Points on a hilly landscape, in no order, each with its height.
From any point a ball rolls to the lowest of the 2 points nearest to it. It stops when none of these is lower. Distance is the straight distance between rows; heights are no part of it.
q_390: [ -3  10  12  22  21   6   6 -23  -4  15  10  10   4 -11 -23  16  10  15
  -3  22  11  17  38  -7  23   6 -34 -11  10 -19  16  -4   3 -41  18   5
  -2  32  18 -17  60   3 -15  -9 -20]  height 500
q_503: [ -5 -13  -6  24 -17  35  -4 -52  10  22  25  23   5  16  -2 -10 -25 -19
   1 -16 -10  -5 -25   2  -2   7   2   0  37  18  -3  26  15  33  -6  20
  23 -11 -20  17  -3  -5 -11  30  37]  height 834
q_821: [-12   4  -8   8 -16  13  -7 -20  15   9  -5   1  -2  -4 -34  20 -15   2
  11 -30  -9   2  -8  33  12  17 -20 -27 -17   9 -43  -3  19   3   6  -3
 -14  14 -19   7  -2   3  -5  22  -5]  height 814
q_990: [-23  59  -1  26 -18  49  11  18   0 -10  23 -23 -13  21  13   2  30 -30
 -21  16   5  -5   4  -9   7   6  15  -2 -16 -26  11  -8 -33  10  -4  -1
  14  -6 -18  29 -16   6 -17 -19   1]  height 277
q_670: [ -5 -39  -2 -25  -9 -39   9  -2  -8 -20 -10  -9  -7   3 -14  -9 -12   3
   6  36 -22 -11 -25  -4 -13  10  17   0 -42   2  31  -1  -8  25  -2   1
 -15   8  -5  -8   5  23 -12  14 -16]  height 175
q_886: [-12  -2  -3  -1  27  -1   2 -29   3  12   5  18  24  -2 -27   1 -14  -7
  -5  25   5   2 -10   5  54 -10 -20   7  15   6 -10   4  12   6 -10  22
  -2  16 -12   4 -11  22 -12  43  -8]  height 857
q_575: [  4  -3   7   0  10  10  -7  22  10   0 -10 -24  -7 -15   7  -4  38 -18
  20  27  -4  14  30  32 -23   7  27  -2 -28 -42  10  21  -4   6   3  -7
  11 -24  -4  -5   7   8  33 -51   7]  height 631
q_290: [  7 -20 -10 -13  12  -9  -4  22  23   2 -16   6  -8  -4  35  -7 -32  26
  29 -28 -19  10  23   1  -1   6   9  18 -19   0 -23  -8 -16 -18 -37  -3
 -41  12  23  -2 -25  -3  16   5 -22]  height 410
q_695: [-33  11 -11  -3  16  -7   4 -41  -7 -10   2  13   3  -7 -39   8 -19  19
   4  21   8 -10   9  10  41  -4 -51 -21  -8  -8 -10  -6  36  -2  10  19
 -22  37 -24 -12  28   9 -16  37 -19]  height 848
q_674: [  3   5  14  -2  -4  -3 -13 -15  23  15   7  21 -38   0  34   5 -26  16
  10   1 -15   3 -13 -10  -4 -15  18   9  14   5 -12  -3 -13  23 -20  14
   6  18  -4  14  -9  26  22  22   9]  height 335
q_377: [ 10  -9 -24  -2 -17   7  -1  36   5 -10   2   5 -10  11  -3  -9  21  -6
  21   2  -3  18  39  27 -37  -4  18   0 -61 -30 -19   3   8 -19   0 -30
 -18 -13   3   2  23  -8  12 -53   3]  height 642
q_932: [-22   6 -19  -2  -7 -22   8 -23 -42 -15  -2 -28  34   6  37  12   3  -9
 -11   9  10 -17 -32   8  16 -34  14  26  35  36   5 -14  -3  -3   2  30
  22  -2 -11   8 -32 -15 -26  13  41]  height 154
q_267: [ 21  13  -6  -1  -7  19  -5  26  -1  24   1  -3  40  -9  15   2  50 -22
   2  19  -2  13  21  12  -9  14  30   2 -11 -28  30   3 -26   6   7 -25
  28 -25   3  16  21  -4   6 -57 -14]  height 615
q_602: [  0  22  19  -1  14  16  -6  10 -18  12  -2 -16  -2  18  -6 -10   0  -5
  -5 -13  14 -26  -3  -1  26  -1  -9   8  15  -3 -26   2  -6 -28 -10  17
 -15  13  17 -15 -27 -34   4  27  12]  height 247
q_225: [  8   1 -16  15 -13  21 -30 -48  25  24   6  28  14 -13  -1  15  10  -4
 -18 -21  -5  15   1   4   9 -11   4   4  22   9   6  -8  -4  11   0  10
  22 -10  -2   7  25  23  -3  -3 -24]  height 293
q_639: [ 13 -19 -28 -25  16  14  -5 -25  -8 -19  11 -11  -3 -11 -18  -2  36 -19
 -11   7  23 -18 -12  17  -6   4  -5  -5 -23  17  -3  11  15  28  -3 -25
  14 -49  14 -13 -19  -6  13  -4  -3]  height 321
q_313: [-13  15  -5 -15  -7  38  -1  44 -24  16  16 -21  25   7  28  -3  41  -4
   3 -11  -5   4   9  16  -4   0  23  21 -35  -3   8 -16  -1 -23   8 -25
  15  -5   7   8   7   1 -13 -44   7]  height 596
q_235: [ 25 -27  -6  -7   3   4  31  12  -4   6  11  38  11  -4 -13  -2 -24  13
  17 -15  -1  35   5  19 -25   7 -16 -10  14  30  14  40  22  -5 -20 -37
  -3  -3  -4  15  15  17  -2   4 -20]  height 396
q_435: [-20  36 -16  17 -27  43  19   1 -24 -16  44 -11   0  23  13   8  12 -39
   2   1   7 -10 -12  13  15 -26  -1   4 -40  10   6   6   4   4 -15 -17
   7  -7 -12  15 -37 -15 -27 -37   5]  height 227
q_19: [-20  37  -5   7  -8  36   0  32  12   7  -8 -49  13   1  12  10   7  -2
  19  18  12  19  -8  -2  36  13  17  -3  -8  15 -29 -32 -18  13 -10  -2
  -7  31  36  -2 -32  24   4  -8  11]  height 347
q_476: [  2  27   4  -2  29  20  19  34 -15  -7   0 -39  13   5  -8   8  11 -26
   2  40  25 -13  -7  -2  29 -19  -3  11 -18  22 -11 -24  -8  -5 -14  10
 -10  14  13  -3 -40  28   3 -21  -6]  height 375
q_904: [ 30  -8  17  15   1 -20 -13 -28  16   2 -14 -25  -1   3  -6  12   3 -19
 -20   7  -1 -26 -24 -38 -10   5  19   1  21  -6  19  -7 -22  -9  14  11
   5 -11   4 -13  19  10  10   0   7]  height 236
q_185: [  8 -27   6   5 -22  -6  -3 -21   1  -5 -18  -9 -16 -17   1  15  -1  30
  16   5  -5  14  -3  33 -38 -11  -2  -8  17   9  10  36 -11  20   4  -9
 -23  -4   0 -18   4  54   2 -14 -42]  height 382
q_184: [ 22 -34  10 -32 -34  -4  -2 -14 -31  10 -11  12 -22  23 -20  -7 -13 -10
  -3 -20 -17  -1   9  10 -39  -4  -8   4  -9 -12  -1  25   7  23 -14 -13
 -25 -23  31 -20   1   7  10  -9 -23]  height 390
q_98: [  1 -19   5  16   4 -17   7  10  -8  14  -4  48  -6  18  19 -29   2  -3
 -19  19  -7  11  16 -13 -10 -12  26  25  14 -30   4  -1   8  13   9  14
   7 -15  -7  40  15 -10  17  13   0]  height 664
q_592: [-22   3 -13  -7   5  14   2   0  31  -2   1  -8 -23 -18 -37  -2  13  11
 -12 -11  23   0  17  15  11  10 -15 -18 -14 -18 -37 -17   9  -3   8   6
   1  -9  -6  -3  17  29  11  46 -31]  height 806
q_548: [ 15  14 -14  -4  16   1   8  17 -25 -12 -14  -3  30 -20  22  38  -6  33
  31  13   8  18 -25 -13   9  21  -6 -15  15  21  18   6   3  -7  -9 -10
   6   8   1   0 -43 -19 -14 -15  19]  height 237
q_437: [  3 -31   1  -4 -15 -17  -1 -50  20 -18 -12   8 -40  -3   4  10 -34  26
  11   2  -9   5 -11   4 -17  -1   2  12   4  16   7  22   7  21 -14  11
 -13   4  -9 -12   8  43  19  31  -6]  height 361
q_934: [  6   5  25 -12 -23 -18  -3  33 -21 -21 -22   0   6  23   8  17  -7  -8
 -10 -23  -5 -30   6  -6   4 -51 -34  -2 -43  14   2  -7  10 -40   9   2
 -38  17   4 -13  -5 -19 -11 -13   5]  height 297
q_135: [ -2  19  27   1   5   0  -4  62 -15  -1 -26 -18  -1   2  18  -5  12  -3
 -22  16  15 -24 -12  -8  -8 -20  30  -6   3 -18  16   6 -16  -5  21   9
   0 -12 -25  21 -14  -6  -7 -32  -3]  height 276
q_769: [ 12 -10  16  -7  10 -10 -28   3  -5  34 -24   0   0   8  -2 -11   2 -14
 -17  36   2 -23  19 -20   0  -4   9  16  34 -69   5  11 -27 -10  31  19
 -16   3   2 -15  27   6  15  18 -13]  height 568
q_848: [ 24 -41 -15 -18  -3 -20  -2 -45 -14  -4  -2  -1   1   5 -11   7 -44   8
 -20  -4 -13 -15  13 -18  -9  10 -21   5   1  23  27  -7 -21  -5 -33   9
 -19  12  25 -10  12  -2 -13  20 -31]  height 259
q_456: [-18 -25   4 -19  15 -12 -10  -1  21   7  -4   8 -32 -11  -2  -6 -23  32
  27 -24 -28  20  25  -7 -20   6   3  17   4 -18   6  10   1 -11 -27  -9
 -26   3  23 -37   7  -5  -9  -2 -35]  height 388
q_702: [ 17  -4 -12  -8   4  26 -16 -15  11 -10  -8 -48  22 -16 -17  19  10  19
  27   8  16   1 -13  -8  -6  30   6  -3   1  25 -13 -20 -21 -12  10   0
  10 -10  39 -34 -19  26   8  -5   3]  height 128
q_386: [ 25 -25  -5 -24  -7 -32   7  15 -53 -24  -3 -19  -9  33   2 -16  -2 -20
 -42   9   1 -38  14 -18 -21  -6   4  17 -50   2  10 -15   1  -7   5  -7
  -2   1  21  -5   8 -18   0  19   8]  height 166
q_85: [-23  -1  -2  19 -37  28  -1 -16  13   9  17  13 -32   6  -8  20 -11  21
  12 -48  -3  24   6   2   3  14 -16 -34  12   9 -17   9   6  -2   5 -22
  -5   5   6  -8   8 -19 -14  -4 -15]  height 822
q_23: [ 22 -41 -25   2   5 -26  -1 -32   6 -24 -13 -15  27  -6  -4 -10   5  13
  24   0   4   6 -20   1 -26  27  18 -11  14  31  22   9   0   2  12 -12
   9 -20  10  -5   8  -9 -11 -16  46]  height 230
q_447: [  1  11  11   7 -21  27 -19 -19 -16  33   4  45  29   3  -5   9 -16 -20
 -32 -27 -22  -3  -3   0  26 -23 -30 -11  16   0 -12  10   6   5  -8  -2
  -6  13 -14  14  11 -11 -17   4 -21]  height 257
q_240: [  1  41  39  18  -2   4  -4  32  -9   5  -5  12  -8  28   7  -5  -9  -2
 -24 -38  12 -19  12  -9  12 -33 -21   3   1  -9 -17   4  -6 -50   8   4
 -32  33  -9   2  13 -20   3  -3   2]  height 278
q_281: [  6  -8   1  14 -15 -10 -21   2  36  16 -24  -9  -4  -1  14   8  19 -16
  10  37  -1   7  10  16  -5   6  28   0  35 -48   3  16  -9   3  45   6
   3  -7 -23 -10  38  24  35  -7   6]  height 555
q_404: [-11 -13  -8   4  -4 -29   0  21  31 -12   0  28 -20 -12  27  -7   9   8
   0  40  16  37  18 -17  -2  20  19   7  25 -28   1 -12   3  11  16   6
  17 -21  -6  11  19   0  -2  21   5]  height 680
q_329: [ 24   2   2 -12 -14   0   0  -9  -5  34  19 -21  10  11   6   4  -4 -17
 -20  -5 -15 -30 -28 -26 -10 -15  24  18  20  34   5 -12 -27  17   2  -5
  36   1  32 -12  -7  11  -4  13  -2]  height 283
q_900: [ -6  29  -1  -3  31 -33  -1  23  17 -14 -23  35   0 -30   2  16  26   1
  -2  25   5   5  -1  -5  13 -32 -10 -11  -3 -24  21  -3   2  28  12   7
   6  -4 -21  15  -6  -6  14 -13 -22]  height 372
q_348: [ 12 -30   0 -29  -9   5 -18  -9  53  -1  -2  22 -19  -1  -6 -21  -8   8
  35   8  12   3   3  18 -22   6  25 -16  31  -8   0  23 -15  38   2  -1
  20 -12  23 -25  -7  38  39  29 -25]  height 785
q_565: [-19  28 -10 -13  10  34  11  29  25   6  33  -2 -15   2  25 -14  18  -9
  20 -20  -2  26   1  23   8  19  17  15  -3   5  -9   1  -1  20 -40 -21
  24  -8   2  18 -29  12   7 -15  -9]  height 752
q_624: [ 30 -20   5   1  -3   6   4 -10 -15 -12 -18   9 -15  -2 -47 -20  29 -23
 -15  -9  20 -12   8   9 -36 -11 -11 -11 -16 -12   3  22  18  25   7 -17
   1 -33  18 -12  16  -8  39 -15 -11]  height 362
q_774: [ 39 -22  -2   2  -1 -12   1 -24 -12 -10  -2  11   7  14 -17   0 -15 -25
 -12 -10  -3 -20 -18  -7  -3   3 -23  -2 -19  27  13  10   1  -1 -12   5
 -30  -3   3   6 -13 -19  12  -4   9]  height 268
q_166: [ -5  -4  21   5 -24 -14  16   6 -20  -6  -3  11  -8  12  -8  17 -44  34
  -1  -9 -12   2 -23 -19 -10  10  -4 -20  24  31  -5   4  -2   0   1  -4
   5  13  -3   4  -9 -22 -23  30  14]  height 489
q_228: [-44  19   6 -14  20  -4   3  34 -33  20  11  -7  26 -11  17 -16  26  -8
   1  -9 -21   6   6  27   3 -20 -10  28 -22 -25   6  -8   7 -34  17   6
 -17  31  -4  16  10   3  -4 -17  11]  height 578
q_839: [ 10 -19  20   7   1  18 -23 -10  27  21  10  27 -48 -12  -6 -18 -31  42
  -3 -34 -18  22  21 -25 -17 -19  20  17  34 -20  -5  28   5   3 -35  -3
  -8 -19  -3 -24  19  21   3 -15 -11]  height 364
q_392: [-18  25   5  25  10 -10  22 -18  -5 -24  42  -9  18  11 -13   5  -9 -12
  -7  -6   2  -8 -22 -13  31 -22 -35 -15  -4  32  -8  -4  13  -6  -8   7
   4  19 -25  16 -24 -33 -30 -10  38]  height 537
q_759: [ -3 -20   6 -20   7 -14   7  14 -26   6 -13   4  26   5  36   6  -9  -8
 -11  10 -13  -4 -25  15   1 -10  10  24  21  24  10   2  -1   5  -3   5
  -1 -21  -1  10 -31 -12  -7  15   5]  height 207
q_469: [ 47  19   9 -23   9   2  12  17  -3  15  13 -16  -5  19   1   9  19 -13
  16   1   6 -25 -22 -13 -15 -10  25  15 -13  19  -5 -12 -22  14  -6 -18
  20  13  23   2 -17  15  24 -23 -18]  height 324
q_99: [  3 -38  -4 -25 -17 -13  14 -19 -24  -8  15 -27  -1  29  20  -5 -13 -15
 -26 -16 -26 -17  10 -14  -3   2   6  11 -25  33  -1 -31 -16 -34 -23   2
  -7  -1  36  -2  14   1  -8   3  -2]  height 215
q_953: [-14  29  12  17  32   7 -22 -30  -3  17  14  26  -1 -32 -14  11   9  33
 -16  17  13  20  19 -11  36 -10 -28 -12  32 -26  18   6  21  -9  20  20
  30  13 -22 -24  35   3 -20   5  18]  height 477
q_645: [ -2 -17  10   5  -1   2   0  38  -8   1 -16  29   8   9  12 -20  -3  -4
   2   9  -8  14  18  17 -15  -8  11   0 -23 -30 -15  12   9  -8  -3   0
 -34 -24 -14  38  -8 -24   8 -20   3]  height 653
q_555: [-12   2  -3   8 -36  19 -10 -13 -30   9   9  -8  19  30   2   0   3 -26
 -31 -19 -17 -12   2  12   6  -5 -18  -6 -13 -15 -15  -2   6 -16  14   1
 -13   1  -6  22  10 -21 -12  -6   9]  height 222
q_810: [ 20  19  13  17 -19  11 -14 -32   2   1 -28 -16 -11  -7 -28  35  32 -17
  11  37  13  -3  -6  23  -3   5  -1   2  13 -23   5  15 -13  19  24   9
 -10  13 -20 -23  25  31  28 -14 -11]  height 540
q_940: [-12   7 -16   6  -1  12  12 -10 -26 -19   0 -30  22  -1  25  17  23 -43
 -20  39  25 -18 -13  14  17 -29 -12  28   7   6   3 -12   4  -5  28  25
  -4 -28 -16   1 -30  -5   7  -2  28]  height 206
q_309: [ 22  10   3   5  18   6  -3 -11 -16  12 -20   5  40 -29 -14  50 -10  30
  23  16   8  18  -6   7  19   8 -39  -4  42  24  31   9   6 -19  -6 -16
  12  16  10 -19  -5   3 -11  -2 -24]  height 295
q_29: [-14  11  -1 -18  38 -36   5  28  -2  -3   2   0 -13 -20  -6 -17  15 -15
 -21  17   3 -31  -6   1  13 -12  -3  14  -5 -28  12   4   1  18  20  13
   8   7 -27  -3  -2   0  16  24  -5]  height 406
q_776: [ -1   1  11  31 -22   0  16 -36  -3  -6   5  41 -41  18 -17   6 -18  11
  -5 -30   4  10  26 -24   1 -12 -39  -2   8   9   1   9  23  -3   1 -16
  -7  10  23 -23  29 -38   9 -21 -10]  height 829
q_354: [-40   1 -26  -4  18 -26  11  18  -1  -9  -8   1   7 -26  24  12   7  25
  12  30   6  33  -7   0  15  20  -1  -1  20  -5 -15 -33   5  10   1  19
  21   0   1  11 -27   1 -16  30  10]  height 698
q_814: [-28  10  -8   5  17  -1 -13  10  37   4  21 -10   2 -21  24 -38  23  -3
   8 -45 -15  24   8   2   4  11   6   2 -12 -15  -4 -22  10   1 -21   5
  13 -16  -6  22 -18 -13 -11  -7  14]  height 738
q_143: [ 17  -9 -11   6   8  -4  -5 -24  15   9  -7  36  19 -29  -3  13  30 -12
  16  14  -1  22 -10  21  11 -15   3 -12   2   3  20   7  -9  31  18 -14
  10   4  -2  23  16   9  11 -30 -22]  height 332
q_223: [-24  29  18 -15  42 -48 -14   4   4  -4 -25   0  -9  -7   7 -17  -8  19
  10  -3  -7 -21  -8 -20  12 -17 -12  11   5 -25   1   9  10  10  15  36
  -5  43 -23 -14  -3 -22   2  25  24]  height 434
q_751: [ -3 -10   6  26 -36  -6  -1 -20  -2   4  -6   3  -5   7   8 -12  -2 -44
 -34   5   0 -33 -29  -1  13   1   8   3  38   1   2  26  14  24  26  16
  11 -19 -39   7  10 -12   1  34  25]  height 842
q_523: [ -7   7  12   9  16 -18  32  -3 -24 -35  19  13  -7  24 -16   1 -40  14
   9 -16  -7 -15  -3 -26  12  -8 -43 -22  12  51  -4  -5  10  -5 -21 -10
   4  17   7  -9 -15 -51  -7  14  25]  height 512
q_858: [ 21 -15  19 -14  13  -2  28  37 -18 -21  14  31 -19   5 -19 -10 -15   5
  21  -1   0   8  -4  -3 -10  -5 -17 -28 -28  27  23  21  10   6 -13 -41
 -17   1   6   2  -9 -26  -5 -26 -17]  height 357
q_433: [ 28   6  -3   3  11  12   0 -29  -4   0   1  22   0   1  16  22 -28  16
   6  -6   1 -12 -13 -14   4 -18 -17  14   8  16 -18   5 -17  13 -26  19
 -26  24   8  15 -40  -7  32  21  -3]  height 305
q_506: [ 12  17  42  12  -1  -7  -3  33   6  23   3   4   7 -10   7   6  -9   0
   3  -4 -14   7 -12 -15 -23   3  18  -2  24  -3  34  15  -8   4 -11 -10
   9 -17  -9   1  -2  -9 -10 -26  -6]  height 311
q_678: [-25  32   2   5  47 -20 -17 -24  -1  12   8  11 -12 -11   8  -2  -5  31
  -9 -16  -1  -8  10 -25  27 -26 -21   0  22 -36  -6 -36   8  -6   4  48
  14  38 -13  -2   8 -18 -20   6  28]  height 455
q_914: [-28  15  25  -1   6 -27   3  -9 -21  -9  -3   1  -3   5  20  -1 -26  39
  23   3 -24   3 -19 -10  13  -1   0   5  -1   1 -12 -12   5   1 -10  14
 -18  57   9  -5 -17 -23 -10  23  30]  height 461
q_153: [  9 -28 -14  11 -24  10  10  17  24   1  17   1  17  12  32 -23 -26  15
  14 -38 -14  27  15  -9 -29  30  22   1  -6  35   1  -5 -11 -26 -12 -29
   3 -26  14  18   6 -11 -19 -24   9]  height 867
q_640: [-11  13 -36   2  16  -6   8 -44   7  -3  15 -18   9 -30 -18   6  35 -33
 -25   2  13 -16 -11   5   8 -24  -5   8  -8  -3 -11 -18   7  24  16   8
  16 -28  -1  -2 -14 -12  12   0  13]  height 267
q_859: [  9  -7  22 -16 -11   1  21  37 -33  -7  12   6   0  28 -21  -5   0 -23
  -2   1  -8 -20   6 -12   9 -10 -33 -15 -50  18   8  11  23 -23  14 -39
 -21  19   8 -19  12 -26 -15 -28  -8]  height 323
q_763: [-10  20   9  -1 -28  10   6  31 -21   3 -17  10  15  17  22  21  13 -17
 -23  22  12  -8 -19  14  10 -18  17   1  10  -1   1  -9   3   2  14  10
  15  -3 -29  32  -1  20  -6   6 -11]  height 249
q_328: [  1   9 -20   8 -16  30   2 -13   8   9  17  14  17  -6 -12  -5  -2  -7
  18 -30  -4   8 -24  19   3  29  -1 -17  -4  13 -17  12  14  19   6 -22
  20 -19 -14  31 -13 -17 -11  17  30]  height 824
q_440: [ -6   4   5   9   3  -7   6 -40 -10 -11  14  26 -31  14 -47  -8 -11  16
  12  -5  19  -6  19 -13  -1   4 -37 -23 -15 -17 -11  11  28  -2  16  -5
  -6  28  11 -11  33 -25  -4  25  -4]  height 838
q_661: [  3 -35 -23  14 -20 -31  17  17  31 -17  -6   3  -7  18  -4 -17 -31  25
  -6 -22  -6  25  17 -26 -40   1  34  12  -3  17 -19 -18   1 -25 -21 -14
   7  -8   4   1  23   2 -15   9   4]  height 861
q_955: [  9  12   9 -26  19  -6  15  14  -8  20   4  -1  -4   8 -18   7  14  -2
  39  24   1   7  -7   3  -4  25   9  20  -9  -5  -8   3   6  17  -1 -17
  16  21   5  -8   0   9   9   5   0]  height 369
q_449: [ 11 -14 -27  -5   4   4 -12   3 -11 -16   2 -13  46 -21  34  11  22  13
  19  20   3   6 -15  -2  -3  43  21   0  -9  28  14 -13  -5  -3  18 -20
  26  -7   2   3 -21 -14 -18 -19  49]  height 165
q_570: [ 14 -35  -1  -7  -4   4 -18 -45  15  -3  -4 -41  15 -10  -5  -3   1  -7
 -15  -6   1  -9   1  -8 -12  28   9   0  32  18   3 -14 -25 -19 -12  25
  13 -35  34 -28  -3   5   7  16   3]  height 188
q_407: [-29  52   0   8 -18  39 -12  35  -7 -11  -6 -41  -8   4  23  11  32 -10
  -1   0  17   2 -24   4  14 -24  21 -20 -29 -30  -3 -24 -20   2  -5  10
  -5  20   3  18 -55   5   1 -26   2]  height 314
q_525: [  8 -18  29  -8  -4 -34   8  22 -19 -19 -22 -21  -6  26  -1   7 -28  -3
 -38  29  -6 -15  -2 -17   1   3   7  16 -18  -9  12  -2 -17 -13 -16  16
 -29   9   0  -9  12   1  -2  13 -16]  height 111
q_467: [-19  13  -8  23 -18 -23   3  25  18  -2  -3  15 -10  -3   6  -2 -22  25
 -34 -22  -5  12  25 -28 -11   5   9 -10  24   0 -12 -19  24 -24   4   3
  22 -13 -26   9  39  -9 -36  13   8]  height 854
q_979: [ 14 -42  14  -4 -24  -2 -21 -20  21 -19 -34  -5 -19   6 -23 -22   5   4
   1  11  -7  14  17  17 -30 -13  14 -14   2 -23   4  33 -15  22 -13  -5
 -32 -36   0  -9  11  26  17 -25 -42]  height 397
q_727: [ 19  -9  -7 -19  -4  31  -6  22  44  16  19   5 -20 -18  13 -10 -15  17
  20 -27  16  18   9  -3 -27  29  20  -4  31   3  -9   9 -22  12 -27  -7
  28 -28  24 -12 -15  20  23  23 -12]  height 776
q_44: [ 22  -7 -20 -23  11  31  -4  19  36   2  11  12   7  -9   9 -14  23  -1
  23 -10  27  16  -1  34  -8  30  23   2   0  19 -13   2 -10  28 -13 -21
  34 -37   8  13 -22  25  36 -11 -17]  height 765
q_460: [  1   7   3   3  -7  12   7   5 -12  26   2 -12  14 -12 -37  18  23 -12
  -7  41   3  -3  14  11  13  11  -8 -19  -3 -29  -2   4 -10  -4  35   3
   3  30  -6  -7  42  32   6  -2 -24]  height 523
q_715: [ 21 -35 -11   7  -2 -33  -6 -40  11 -18 -16  -6   1   7 -30 -27  10  -6
  25  18  17  -7 -13   5 -25  23  16  -2  -1   3  36  27 -12  22  27  -9
 -13   5   1  -6  26   9  -6   5   1]  height 172
q_613: [ -1  18  21  33 -11  23 -12  24  10  28   6  30 -18 -16  18  -4 -34  37
 -11 -45 -16  22  14 -31  -3   2  12  -4  48   9  20  17   9   3 -25 -17
  10 -16 -10 -18  11 -22 -22 -25 -16]  height 343
q_852: [-21  42   7  14  16  -6   4   8  -2   4  19  -6  15 -14   0   2  10  -8
  12 -24 -20   3 -12   3   5 -22 -15  -6 -23   8   3 -10  16  -9   8   0
  -7  42 -17  15   3 -13 -18 -25  14]  height 559
q_998: [-27  -1 -10 -11  34 -21   0  18   0 -11 -15  -5  -3 -22   7 -19  -3  30
   5 -14  12  10  30  -7   6  38 -14 -11  15 -33 -21 -26   1 -23   2  20
   2  -4  -2   1  -4 -28 -17  17  19]  height 713
q_799: [-10  -4 -18  13 -60  35   9  -5 -19 -20  21 -17 -10  24  20  23   4 -33
 -21   1   3  -6  -6  12  19 -15  -7 -20 -49  27 -23 -26   0  -9  -6   2
 -11 -12   5  13 -22  -2 -22 -10  -6]  height 180
q_824: [ -5 -21 -26 -32   9 -17  -8  -8  54 -13 -10   1  -2 -12 -13 -28  -5  15
  14  -8  13   1  12  24  -2  18  19   9 -19  11 -13 -11   0  -1  -5   4
  25 -11  19 -16   3  47  15  41 -25]  height 795
q_15: [ -1   0   7 -12  24  30 -11  20 -10  20  13 -48  17   3 -14 -15   7  -2
  -3  -8  14 -18   6  -4  15  41   2   9  -6  -3 -31 -17  -6 -34   8 -15
   0  -5  31 -30  -5   2   6  18   9]  height 198
q_971: [  1   3  -4  -5  35  -3  -3   8  22 -11 -29 -26  -7 -17   4   4 -12   1
  23  -7 -11   6 -13  24  14   0  -3  18 -14  11   2 -10 -13  -7 -40  17
 -38  -1   2   2 -38  30  26  -5  -3]  height 429
q_961: [-27  14  -7  35 -23 -19   9 -13  -5   5 -17  17  -6   0  19 -17 -12   1
 -27 -12  -7 -15   9 -19  -9   1  16 -17  44 -13   2  -5  34  11  37  16
  35 -21 -38  22  30 -20  -8  17  46]  height 849
q_337: [ 20  19  -3  -9  24  -6  25  14 -14 -23   6 -20  -3   9 -18  19  21 -18
   3  50  21 -10  -3  10   3   8 -19  16 -45  18  10  -8  20 -19  12  -3
   1  17 -14  -1   9  30  14  -9   1]  height 407
q_30: [-16  -5  -9   9  32 -11 -14   3  28   4   8  -5   4 -23  -7 -39   2  -4
  -7 -24 -13   0  21  10  -4  16  -5   2  -8 -39 -13   5   3 -28   8  19
 -31  -5 -23  17   8  -8  12  14  23]  height 725

Call two points neighbours if one is among the 2 nearest of the other. Go from one point of each pair to the other, from neighbour to neighbour, staying as low as possible. Name the highest point that can't be avoided.
q_702 / q_799 -> q_337
q_525 / q_715 -> q_670
q_525 / q_932 -> q_979
q_449 / q_525 -> q_23

For each start below, name every point that the ball comes to, in order.
q_661 -> q_467 > q_961 > q_751 > q_503 > q_328 > q_821
q_437 -> q_674 > q_433 > q_774 > q_848 > q_99 > q_386 > q_525
q_29 -> q_900 > q_143 > q_225 > q_447 > q_555 > q_799
q_290 -> q_456 > q_839 > q_613 > q_506 > q_135 > q_763 > q_759 > q_932
q_235 -> q_858 > q_859 > q_934 > q_240 > q_602 > q_15 > q_702
